Each scene shows the same named points in several views. A view is turned or mirrored, and shifted as a whole, has a little noise and may leave points out.
In the rows, 100 means zero.

Scene 1
View 1
Q19: [ 98  90 109  78 101  83 104 121 126 104  79  94 104  87 105 112  83  95
  84 111 115  88 130  95  94 102 112  80 100  92  93  91  84  99 117  86
  91  86 112 103  93  85 116 101  67 109  89 117  90 118 107  93 102 104
 107 117]
Q820: [115 104 114  98 104  78  85  90 112 110 104  95 103 109 112 115 128  90
  98 137  86 104 109 111  90 107  76 115  76 103 125  92 115 105  96 101
  97 123 103 108 102 123 104 125  98 108 123  67 102  81  70 128 132  97
  75 128]
Q236: [ 94  94 113 103 101  93  99 100 112  98  89 101  87  98 101  95  80 102
 119  95 130 118 139 113 100 100  82  83  88  93 100  97  97 107 109  81
  90 112 113 106  73 103  86 117  95 103 108 116 106  84  89 102 108  70
  96 109]
Q113: [112 103 104  99 107 102  88 104 118 114 117 100 103 114 103 120  99  79
 105 112 113 110 123 118  93 114  99  85  93 104 104  98 115 100  99  90
  71 118  99  98  97  91 100 114  77 114 109 100  87 102 100  97 110  98
 101 137]
Q914: [102  93 115 103  96  84  95  99 115 113  93  91  92 104 102 108 115  95
  95 122  89 116 108  97  86  94  89 111  84  96 100  83  96 107 104  94
 110 110 115 110  97 109 101 113 100 108 116  78 105  88  83 134 125  97
  70 110]
Q718: [ 94  90 111 104 100 103  94 104 115 109 111 108  94 111  99 101  92  89
 116  97 119 118 126 116 101 105  88  77  89 102  99 106 105 108 104  81
  84 110 104 107  80 105  83 114  83 107 110 109 104  86  93 108 103  77
 103 122]
Q735: [ 86  86 105 112  97 116 104 107 111 111  99 101  82 117  87  89  81  95
 125  72 139 135 141 114  95  93  94  63  93  93  79 100  92 119 111  76
  92 102 113 100  69  94  80  98  91 109 107 119 108  92  96 105  94  74
 105 109]
Q114: [ 98  93 121  97 100  78  93  98 111  96  80 100  90  92 107  94  94 106
 108 114 113 107 128 109 101  97  75  97  83  92 108  97  98 103 107  86
 101 112 113 111  79 121  89 119  97 100 113  98 108  79  78 115 119  76
  87 108]
Q619: [ 95  92 118 103 102  85  98 100 110  98  78  97  84  96 103  94  95 104
 109 106 116 115 130 108  97  94  80  94  83  92 103  94  95 107 108  86
 105 109 117 109  78 114  89 118 101 102 111 100 110  83  80 115 116  76
  87 103]
Q448: [105  96 116  95 101  84  93  96 113 104  96  99 100 102 109 106 113  97
  98 123 101 103 120 111  95 105  81  97  80  98 115  99 104 104 101  92
  96 112 104 108  88 122  99 115  94 105 113  85 105  87  77 119 121  90
  86 121]
Q674: [ 87  81 114 101  92  86 100 109 126 112 100 107  82  86  95 117  77  88
  95 110  88 109  95  83  97 101 100  98 100  96  75  85  82  95 119  85
  99  99 112 120  92  91  85 123  82 105 100 117  96  90 107 120 108  81
  85 104]
Q826: [ 97  90 115 102  98  90  98 101 114 110  88  98  93 105 101  98 106  99
 103 108 109 117 127 108  92  96  86  91  83  94 102  93  97 110 105  88
 103 105 112 107  85 114  95 108  96 106 114  91 108  88  80 121 115  88
  87 112]
Q536: [ 84  86 116 112  95  98  97 101 114 103 102 112  78  99  95  97  73  96
 121  90 117 120 119 103 107 100  83  81  95  96  86 102  93 104 112  78
  90 109 105 114  73 103  70 124  88  99 105 124 106  77  97 112 101  60
  99 105]
Q447: [105 100 110 100 108  98  93  96 105 101  93  98  97 111 105  95  98  97
 119 102 132 116 143 126  95 105  82  84  81  97 114 104 112 110 100  86
  83 119 109  99  78 109  92 110  97 107 115  99 106  88  80 102 114  82
  97 123]
Q169: [109  97 118  89 105  82  89  98 113 101  96 104 112  99 116 101 115  99
  99 125 112  92 129 117  99 108  80  91  78 102 130 111 115 100  97  93
  87 112  98 104  88 130 102 116  83 106 114  86 105  89  74 109 118  89
 101 130]
Q210: [ 96  92 113  97 103  87  94 102 117 104  98 105  88  96 103 108  81  91
 108 107 110 108 118 103  99 106  90  93  90  96  97  95  97  99 111  85
  90 110 108 113  85 101  85 125  87 103 106 116  99  88  97 107 110  77
  94 112]
Q457: [ 97  86 100  94  97 104  97 118 128 128 125 108 105 109  96 122 100  77
  88 111  97 105 105  97  91 115 118  76 100 103  85 100  99 101 107  86
  79  91  94 105 105  85 103 101  59 116  99 103  85 111 114 111  95 103
 107 135]
Q341: [100  91 105  91 100  91 104 116 123 120  86  87  95 100  96 117 100  90
  81 114  97 108 116  93  81  93 116  95  96  94  81  77  83 107 113  89
 103  89 118 103 103  78 118  97  82 115  98  95  91 114 104 114 114 115
  88 113]
Q258: [ 89  83 110  97  98  95  99 112 125 111 104 108  86  94  98 112  74  89
 100 100 107 108 111  94 102 106 103  82 101  98  82  97  88  96 117  82
  88  97 106 112  88  89  85 117  75 105  98 124  94  96 111 106 100  80
 102 114]
View 2
Q448: [104 109  89 111  88  91  94 117  89  88  99  99 106  81 114  92  91 106
 107 109 107  93 102 118 102 114  92  82  88 111  88  97  69 103 106  92
 111 107  94  80 120  88 102 108  78 106 116 109  84 109  93  90 111 111
 105  84]
Q718: [104 107  97  95  95  87 103 104 113  90 108  86  82  90 101  96  97 104
 101 105 101  77  99 108  95 110 121 101 109 107  97  90  90 114  93  96
 108 111  91  98 115  87 104 101 108  95 106 101  86 105 100  92 111 108
  94  87]
Q457: [110  65 117  87  80  88  76 114 122 107 103 109  73 102  99  93 113  91
  89 103 103 103  82 116  88 117 101 123 103 109  79  78  82 119  95  99
 106 126  79  91 110  89  98  97 113  94 128  82  60 111  96  82  92 123
 120 102]
Q914: [107 106  96  99  77  98  89 122  84  83 100 105  96  82 103  88  88 121
 103 113 111  95  94 115 102 132  86  81  70 108  88  98  73  99 105 102
 104 112 103  76 116  98 112 107  70 101 133 103  82 109  86  97 113 108
 110  92]
Q341: [115  68 106  81  79 106  79 117 109 100  87 114 100 108  83  89 103 120
  93 108 112 104  67 108 109 129  83 108  76 109  85  92  77 105 106  93
 105 127  96  91 121  94 110  84  96 109 142  86  70 121  80  92  94 110
 109 104]
Q114: [ 98 116  80 101  96  98  97 120  88  84  95  96 115  87  98  97  90 118
 104 106 103  78 106 107 109 114 105  84  91 108 100 100  74  98 104  95
 108 102  98  96 122  83  99 102  83 106 108 113  95 108  91  94 120 104
  87  90]
Q113: [118  83 107 107  85  90 101 106 108 106 104  95  85  87 119  96 104  95
 110 104 103  94  94 110  94 105 110 107 102 116  92  91  85 126  82  88
 117 129  82  88 117  94 110 103 102 101 117  90  70 111 100  81  92 118
 106  81]
Q210: [104 100  94  96  94 101  91 123  96  92  99  96  97  88  94 100 102 108
  98 102 105  84 104 105 102 117 118 106  96 107 101  91  82 110  89 102
 108 108  89 102 119  85 108 106  93 106 114 102  84 107  95  94 112 111
  90 100]
Q820: [106 110  92 126  76  90  94 121  74  84 104 103 106  66 134  86  86 104
 113 110 111 100 105 122  97 119  81  74  74 113  82 102  64 106 100  92
 115 114  94  63 119 100 104 120  59 108 124 107  78 107  93  87 110 115
 115  77]
Q236: [105 111  86  92 101  99 105 109 103  88  98  86 103  90  89 100  93 118
 106 107 101  70 101 100 106 108 121  96 104 109 109  99  88 107  91  93
 109 107  95 108 122  81 108  95 102 103 104 107  94 106  94  97 116 101
  78  89]
Q674: [106  92 105  78  84 109  71 136 100  90 100 111  88  95  74  99 107 116
  82 103 107  92  97 106 104 132 113 115  86 103  96  82  82 101  94 121
  94 103  93 104 114  87 111 104  90  97 126  95  77 107  92 101 116 115
 100 120]
Q447: [108 112  87 106  98  88 116  97 104  92  98  83 102  86 112  93  89 110
 116 107 102  77  97 105 102 103 110  86 104 115 102 102  86 112  95  80
 118 117  93  94 124  85 103  96  97 107 105 107  91 109  97  90 107 103
  89  73]
Q735: [102 111  94  74  99  92 115  87 127  84 103  83  77 102  79  96  91 127
 102 108  99  62  84 100 101 113 126 103 113 110 104  93 105 110  96  89
 104 116 104 112 121  87 112  80 124  88 110  99  90 105  94 102 111  94
  86  88]
Q169: [ 99 104  83 119  95  84  97 113  92  96  96  98 112  81 124  92  94  92
 111 107 104  93 105 119 100 101  94  85 100 113  87  99  64 107 106  81
 119 107  85  80 122  78  85 108  85 112 103 111  87 113  95  75 112 117
 102  76]
Q536: [ 98 113  96  88  96  96  94 120 105  84 109  91  79  88  84 100 100 110
  92 106 100  75 106 104  98 118 129 107 106 106 100  85  91 110  90 113
  99 102  93 108 112  84 107 103 101  91 106 101  87 100  99  99 120 108
  90 104]
Q258: [107  89 102  79  94 102  79 124 110  98 100 103  86 100  80 104 111 109
  88 103 103  87  95 103 102 117 121 121 103 105 100  82  83 110  90 109
 101 107  86 111 115  81 105  97 107  98 114  94  78 109  95  93 111 117
  96 111]
Q619: [100 118  85  99  98  97 104 112  92  82 100  92 103  87  97  96  90 119
 107 109 103  79 101 104 105 116 109  86  94 110 104 100  83 102  99  97
 106 106  99  97 121  87 107 102  87 105 113 108  94 107  92  99 119 102
  88  87]
View 3
Q718: [102 114  98 102 100 104 100 101  92 103 104  95 105 100 101 102  97  93
 121  96 109 118 105 106  94 110  82  98 105 107  92  95 105 100 107  88
 113 116  86 120  84 100 100  97 118  90 101  91 105 113  86 107 110  92
  78 106]
Q457: [ 94 101 103  92  74 106 122  82  91 107 114  90  77  90 102 122  80 111
 142 116  84  95 100  93  92  94  83 127 112 110  85  94  95 100 101  71
 108 125  69  95  92  81 103  87 104 109  99  95  99 105 107  89  94  82
  90 103]
Q619: [106 106 109 101 102  96 101 102  92  98  82 101 111  84 100  92 101  87
  99  89 125 115 102 108  91 106  95  99 104 105  96 110 104 112 103  99
 103 112 104 127  73 111 112  99 103  88 102  94 101 113  77 110 114 102
  83 100]
Q258: [ 96  96 111 107  80 100 117  86  93 109 111  87  90  72  90 118  99  98
 124  99 100 104 116 100  98  98  92  97 108 110  92 105  91 105 117  92
 102 113  81 107  88  90 101 106 115 100 112  89  95 100  98 108  99  92
  90 110]
Q674: [ 97  94 123 105  74  96 120  76  91 111  95  85  89  61  90 111  95  99
 117  99 112  88 119  94  93  88 102  99 102 104  83 111  86 107 115  93
  89 114  89 106  91 101 108 103 112 107 117  83  83  93  90 103 101 101
  88 106]
Q236: [110 100 100 107 108  98 107 104  96 103  94  97 108  87  98 104 108  89
 101  87 118 121 107 106 101 115  87  89 109 112 101 112 103 110 113 101
 108 109  95 131  71 102 104 106 110  84 106  90 106 116  82 122 110  96
  80 108]
Q536: [103 109 111 108  94 103 104  98  97 110 101  85 108  79  92 103 105  87
 112  86 121 111 120 103  97 110  88  79 104 105  91  99  94  99 120  99
 106 109  90 122  88 101 100 112 130  89 115  87  97 103  78 118 110  98
  78 116]
Q735: [118 104  96 104 109 106 105 108 107 110  89  92 103 106 111 110 110 100
 120  91 111 103 103  90 108 120  80  83 117 117  88  99 102 102 129  90
 109 100  77 137  80  86  94 109 131  91 104  92 117 112  83 129 110  89
  73 119]
Q169: [ 94 115  99  95  98  99  98 105  91  83  99 105 104  91  98 100  87  82
 101  95 112 130  87 125  80 104  94 125 106 106 105 108 110 109  76  88
 111 128 101 116  78 105 119  79  79  85  87 104  95 122  93  87 117  94
  95  89]
Q341: [107  75 108  94  83  97 134  81  93 109  81 101  77  79 111 121  90 117
 119 109  94  75  94  88 100  88 102 126 122 114  87 119  97 121 106  78
  91 113  81 111  77  87 116  93  84 114 101  93  96 104 104 101  96  93
  93  96]
Q113: [ 99 103  95  93  96 103 110  91  80  98 111 107  97  98  99 107  86 110
 128 115  95 122  94 103  97 103  77 121 103 105  94  93 108 108  93  80
 120 126  78 103  66 100 103  92  95  98  98  87 101 116  98  98  99  86
  83  97]
Q820: [ 91 111 111  88  97  95  97  90  73  85  77 114 112  85 104  75  78  94
 104 105 124 110  87 113  77  91 101 133  96  89  87 107 111 115  70  85
 100 128 109 108  74 130 127  77  73 101  92  97  88 114  80  80 112 101
  86  77]
Q914: [101  98 117  91  95  96 108  87  84  96  66 107 104  76 109  85  87 102
 105  97 124  86  93  96  87  88 107 119 104  97  81 112 105 118  91  85
  87 114 104 116  77 119 124  85  85 108  99  92  93 103  80  91 110 103
  85  87]
Q19: [102  80 100 104  79  95 135  87 100 101 102  92  73  75  97 142  94  98
 112 102  85 104  98 102 101  96  97 116 128 122 106 123  95 117 107  86
  98 117  78 114  79  73 112  98  87  98 102  99  96 110 119 108  97  87
 104 105]
Q447: [106 113  97  99 108 101  99 108  93  95  91 102 109  98 105  98  98  89
 104  90 115 124  93 112  93 113  86 107 109 109  98 102 110 109  99  92
 112 115  93 127  75 103 108  92  99  86  94  97 107 121  83 107 116  95
  83  99]
Q448: [ 99 111 107  95  98  97 100  97  88  92  85 104 107  84 101  91  88  89
 101  96 117 112  90 113  82 100 100 121 104 101  94 109 107 113  85  87
 103 122 101 117  79 112 119  84  86  96  93  97  93 114  84  91 114  99
  87  89]
Q826: [105 105 106  96 100  97 105 101  97  99  76 101 105  88 108  95  96  92
 103  92 118  99  94 106  91 103  98 107 112 107  89 111 107 113 103  90
  96 112  98 125  82 108 116  91  96  97  99  97 102 109  82 106 115  98
  85  97]
View 4
Q447: [122 120 108 103  87 105 104  94 111 102  90 108 110  83  90  98 100 105
  95 102 104 105 101  79 104 105 119 100 102 103  88  81  88  93  81 107
 116 102 107  95 114 105  84  95  81 101 117  86 105  91 107  83  88  86
 120 115]
Q536: [117 106 102 122  92 109 100  98 102 103  94 117 102  76 107  95  93  86
 107 115 101 112 101 111  76 107 109  89  94  97 107 118 101 101  96 106
 106 101  93  92 115 129  83  99  85 102 105 106 108  81  81  93  83  85
 106 114]
Q820: [ 99 130 130  96 105  91  99  96 102 106  94 111 103 100  84 124 107 100
  88  95  92 103  80  54 130  94 113 100  82  91  83  68 101 101  87 132
  96 132  99 106  95  95  92  78 117 115 121  62 110  79 116  95 105 104
  98 126]
Q114: [116 111 110 101  88 107  95 100 103 105  87 111 100  89  94 100  91  95
  98  94 105 102  89  75 120  94 111 105  84  92 102  98  99  99  83 121
 105 111 100 100 107 117  86  88  90 111 105  96 108  73  87  88  79  87
 103 122]
Q236: [127 111 103 108  81 113  97  97 108 101  90 113 105  78 100  95  90  92
 102 103 106 106 101  92  98 100 113 100  97 103 101 101  93 101  85 109
 115  94 103  94 114 118  84  99  78 103 108 103 105  82  89  83  83  87
 118 113]
Q210: [121 120 107 101  85 110  96 102 105  96  88 118 106  86 108 106  90  78
  95  97 106 117  99  89  92  99 117  98  86  96 104 107  95 115  90 111
 108  98  96  92 113 116  93  99  86 110 113  99 110  80  88  87  98  98
 111 115]
Q169: [104 121 110  94 103  88 105 105 100  97  81 112 108 105  93 106  99 108
  85  85 105 114  83  63 123  98 128 105  82  85  89  75  97 100  77 118
 109 112 110  94 107 105  94  85  93 102 122  74 113  96 114  85  84  93
 112 129]
Q113: [107 135 109  98  99  92 102  97 111  97  93 114 118 101 110 114 106  87
  84 105  99 124  93  91  84 117 123  97  96  99  85  78  88 116  94 107
 111 106  98  89 112  97  95 101  90 102 131  77 107 104 121  87 118 104
 126 110]
Q674: [ 98 112 116 104 100 109  89 107 100 112  94 124  97  98 127 115  90  66
  98 111  98 117  83 111  86 107 103  99  77  89 119 124 108 124 108 124
  97 113  75  94 107 119 100  94  99 115 115 110 108  78  83  97 105 107
 101 110]
Q457: [ 84 125 110  95 117  91  97 108 103 111  93 122 115 119 136 116 104  79
  88 110  98 131  77 115  78 126 117 102  87  89 106  99  97 129 111 117
 105 110  83  85 111  98 105 101  87 101 143  91 101 117 121  92 117 111
 130 108]
Q718: [111 116 104 114 100 100 103  95 105 103  95 112 109  86 103  97 101  97
  97 111 101 114  95 102  85 112 117  94 100  97  96  93  96  96  93 105
 113 105 101  91 114 112  87  97  87 100 117  90 105  99 105  86  91  88
 118 113]
Q341: [103 125 120  78  93 114  80 109 110 126  98 119 104 119 132 119  94  70
  94 105 103 108  76  99 115 119 103 122  88  99 120  94  96 135 106 128
 108 106  79 103 103  89 102  97  82 116 135 110  90  93 109  84 119 118
 125 101]
Q258: [106 115 107 104  98 105  95 107 103 106  89 123 108  96 129 107  89  73
  96 107 105 125  88 113  77 111 113 100  82  91 117 117 100 123 103 111
 105  98  89  87 114 119  97 103  83 104 119 108 105  91  91  89  98 100
 115 111]
Q914: [101 123 131  95  94 109  89  99 105 118 101 113  97  99  99 118 100  88
 100 105  95  96  79  74 129 105  99 106  85  97 103  87 105 108 100 133
  98 128  84 110  97  96  94  80 108 118 118  85 101  74 102  94 105 103
 102 116]
Q19: [111 121 104  74  92 108  93 117 107 107  78 125 111 118 137 107  84  72
  84  88 114 124  83  96 106 109 118 121  79  92 124 105  88 140  95 119
 112  92  91  92 112 104 106 103  71 106 135 118  98  99 106  81 101 109
 130 106]
Q826: [109 115 119 102  92 107  95 100 106 115  93 113 101  93 102 104  97  97
 102 106 101 100  85  83 120 106 106 107  92  98 105  89  99  98  93 122
 107 114  95 102 106 105  90  89  89 107 116  94  99  85 101  88  87  92
 115 117]
Q448: [103 121 120 100  97  95  98 102 104 106  89 111 104 100  95 111  99  98
  92  94 100 105  85  70 120  99 114 104  85  92  94  81  98 101  86 122
 103 118 100 102 100 106  90  86  98 110 118  79 108  85 108  92  92  97
 105 123]
Q735: [124 108  99 119  84 120  95  97 111 115 101 111 106  79 110  86  98  96
 110 126 104 105  98 122  84 125 105 102 115 109 106 103  91  93  98  99
 121  91  96  95 120 110  81 103  66  96 115 111  90 100  97  81  84  83
 131 100]
Q619: [119 113 112 107  86 110  95  98 104 105  92 112 102  84  96 101  95  97
 101 104 103 102  95  81 112  97 109 100  90 100 100  96  99  95  84 115
 109 110 101 102 109 114  87  92  89 111 109  94 105  75  93  88  85  89
 107 118]
View 5
Q19: [108 103  95  76 104 117 117 104  91  91  70  90 115  80 131  81  97  91
 111  82 109  99  76 115 104 120 108  98 114 115  65 118  80 118  65 108
  85 100 129  89  95 103 110 109  84 119  92 136 101  92  87 104 111 101
  98  92]
Q448: [114 123 110 104  99 105 100 106  97  79  65 111  89  95 102  92 102 109
 113  91  99 110 108  83  91 109  78 104 123 104  80  91  99 121  79  80
  95 104  92  87 104 105  89 104  97 100  97 117  93 107 101  90  86  84
  92 106]
Q536: [128 105 101  91 102 114  93  67 124  95  78  99 116  89  97 103  95  71
 113  90  79 100 100  90  98 123 110  96 108 106  99 108 104 104  94 107
  91 107 101  90  86  98  82  90 101  94  77 111  99 130 104 106  80  96
 103  92]
Q826: [119 124 106  98  90 106 106  98 107  83  68  94 103 101 101  90  98 102
 117  93 102 106 104  84  85 111  89 103 118 101  77  98  98 118  84  88
  94 103  96  85  92  98  91  93 100 102  93 122  98 118 102  97  85  83
  97 103]
Q447: [124 125 102  97 105 123 108 103  95 100  63 108 106  88 101 104  98 101
 127 104  91 112 118  69 106 114  91  99 123 102  75 103  99 121  96  94
  95 102  95  82 103  99  81  91 110 106  80 108  95 100 108  96  81  84
  95  94]
Q735: [121 110  95  86  94 120 119  75 117 105  71  77 132  88  99 108  90  75
 123 107  91 109 107  79  99 121 112  86 115 100  76 122  97 110 101 119
  91  99 105  78  84  86  86  62 116 108  74 112 102 120 106 116  81  89
 107  83]
Q914: [115 122 110 108  77  95 103 100 113  72  67  95  91 104  95  83  96 115
 106  94 112 105  96  89  73 109  79 105 125 106  82  83 107 126  71  75
  91 101  90  89  88 112 104 103  90 106  98 125  94 123  95  91  86  78
  96 114]
Q674: [114  95 108  89  91 102  93  73 124  76  82  91 108  86 107  84  91  80
  97  81  95  96  74 114  87 127 107  96 111 112  99  98 104 112  68  99
  86 105 105  98  76 112 107 106  82 102  90 127  98 131  89 100  92 101
 101 104]
Q718: [114 112 105  91 109 111 102  86 103  90  72 101 109  83 103 107  96  84
 112 101  87 113 111  79 103 117  94  86 117 100  88 106 103 115  92 104
  88 104  97  87  98  97  86  82 107  99  86 107  93 111 104 104  84  93
 103  94]
Q114: [135 128 105  97  90 119 103 100 110  97  64 106 107 102  93  86 107 108
 128  88  94 101 103  84  95 110  99 118 117 111  74  96  97 115  87  83
 100 107 100  83  94  99  81 107  98  99  81 119  95 118 106  92  80  77
  88 101]
Q210: [121 106 106  92 102 113  96  86 109  88  75 104 107  84 104  94  97  90
 111  89  90 103  94  94 102 121  99  98 115 112  92 101 101 114  83  98
  89 106 103  91  91 107  92 105  92 102  83 117  96 116  99  99  88  95
  97  98]
Q113: [101 103 106  94 111 113 108 100  83  86  74 104 103  71 115 105  93  98
 104 109  95 116 105  79 111 127  82  73 125 107  85 101 103 133  77 104
  79 102  98  92 105 114 102  96 102 116  91 112  91  88  94  97  94  95
 100  97]
Q457: [ 85  95 105  84 109  98 109  93  88  71  81  90 104  69 129  99  87  79
  91  97 106 113  87 104  97 122  89  68 117 101  87 109  99 125  64 117
  74  97 112  96  99 106 116  87  91 112 108 125  96  95  83 110 110 108
 113 102]
View 6
Q114: [100 110  63  96 107 102 102 113  98  96 101 102  77  96  83  92  97  78
 105  94  92 107  95  75  95  90  90  99 100 103  97  86 116  99  92  97
 111  82 113 108  99  90  99 100  71  97 117 129 122 102 123 110  92  94
 110 111]
Q457: [106  92  95 100  86  91 100  99  67  81 100 109 103  95 123 120  93 114
  83 107 100  98 104  93  91  92 106 116  92 117  91  94  71  93  99 104
  82  98 104  75 119 121 116 121  91  97  87 106  82 123  75 111 105  93
 101 111]
Q169: [120 115  65  80  99  98  97 117  99  94 103 108  80  89 107 100  90  82
 105 109  91 116 105  59  87  84  89 110  97 116  97  91 101  78  99  76
  92  88 105 110  81  95 119 116  67  98 100 123 113 118 120 116  91  83
 117 102]
Q447: [109  96  74  87 107  93 109 117 102  99  91  88  91  91  91  85 106  83
 109 114  94 106 110  77  88  82  91  96  90 102  99  90 103  85 100  97
  85  85  93 104  80  97  97 103  67  88 109 119 121 106 118 101  97  86
 124 103]
Q619: [100 107  66  95 108  99 107 114  98  96  99  95  84  96  83  90 101  79
 104  99  96 108  99  81  95  90  91  94  98 101 103  86 110  97  92 102
 104  85 104 103  97  95  96 100  74  96 122 122 123 100 121 105  96  93
 114 113]
Q820: [127 133  53  99  97 105  90 129  95  82  99 109  72 100 117 108  87  74
  93  95  87 131 107  55  99  92  83 103 109 117 104  88  88  80  80  83
 109 112  95 102  86 101 120 127  71 101 124 103 112 111 127 118  91  86
 128 126]
Q914: [115 123  54 118 100 101  93 121  90  80  98 110  69 102 104 108  93  90
  87  84  89 119 103  74 100  93  86  94 112 105 102  88  94  98  78 103
 114  98  97  93 107 103 104 116  77 106 130 109 109 105 108 110  98  93
 112 128]
Q258: [ 86  94  97  95 103  99 108  96  73  95 105  99 107  97  93 108  93  95
  96 101 106  89  90  99  94 101 103 110  90 109  92  88  98 108 101 110
 100  89 119  81 125 109  98 105  89  98 101 124 101 106  91 110  99 100
  98 113]
Q674: [ 84 110  85 107 101 105 100  97  70  87 107 103  99 104  93 113  90  91
  88  84 107  96  86  99 102 109 101 108 103 108  95  84  98 114  90 114
 118  95 123  80 133 110  97 109  93 104 115 117 101 103  94 112 100 106
  95 123]
Q718: [100  97  80  89 101  91 110 105  87  98  95  90 105  88  94  93 105  87
 100 111 102 102 103  92  94  91 100  97  85 103 101  97  95  86 102 108
  87  93 101 100  99 107 102 101  84  84 102 109 113 109 112 104  95  92
 111 106]
Q448: [114 117  63  95 101 100  96 117  94  87 101 106  78  96 103 102  93  82
  96  99  89 118 105  66  94  87  89 103 101 112  99  88  99  88  90  87
 104  95 100 102  92  99 112 114  73 101 114 116 112 109 118 113  94  87
 118 114]
Q19: [103  81  97  98 103  94  97 105  84  84 103 117  88 106 101 114  90 121
 100 104  95  90  99  85  87  89  99 124 100 117  70  75  98 115 100  91
  92  72 112  76 116 101 102 120  69 110  92 143  90 110  72 103 105  94
  93 106]
Q236: [ 92  94  79  91 112  95 111 109  95 103  96  90  94  96  78  87 106  84
 110 106 100  95  97  91  90  91  96  98  92 100  96  87 112 100  99 108
  95  78 105 100  98  96  88  95  74  89 113 126 122 100 115 102  97  96
 112 105]
Q536: [ 81  99  83  93 108 101 113  97  83 104 100  85 109  89  76  90 103  79
 102 102 108  95  90 101  97  99 103  94  86 100 104  94 112  97 102 121
 102  87 119  98 116 104  91  88  91  86 113 116 116 102 116 108  96 102
 103 109]
Q113: [112  94  91  89  98  92 107 116  82  90  95  91 105 100 117 105  98  97
  98 115  97 105 111  81  91  93 102 113  87 117  91  89  79  85 103  97
  78 105  91  80  92 113 106 127  75  91  99 106 102 114 100 109 101  87
 125 112]
Q341: [107  95  87 113  98  96  96 111  81  76 101 114  84 108 110 117  89 118
  89  94  92  98 101  87  92  90  98 114 107 111  82  81  85 117  91 104
 100  82 102  70 120 108 101 125  77 113 107 124  92 111  74 104 107  96
  99 119]
Q210: [ 95 103  83  94 106 103 104 105  84  95 103  95 100  98  92 101  93  83
 101  98 102  99  94  88  96 100  98 107  94 108  94  84 105 102  98 105
 103  92 113  92 108 103  98 107  82  93 109 120 112 103 109 110  97  96
 110 113]
Q826: [106 108  62 107 103  93 100 116  96  89  95 105  77  94  94  97  98  92
  96  95  91 109 103  82  95  85  91  95 101  99 101  90  99  94  88 102
 104  85 101 101 102 100 102 101  75  98 116 116 115 107 110 105  98  92
 107 113]

Which points are out of place in each view (at most two, in the order of its rows)? Write none if all are in place.
view 1 => Q619
view 2 => Q536
view 3 => Q447
view 4 => Q210
view 5 => Q114
view 6 => Q341
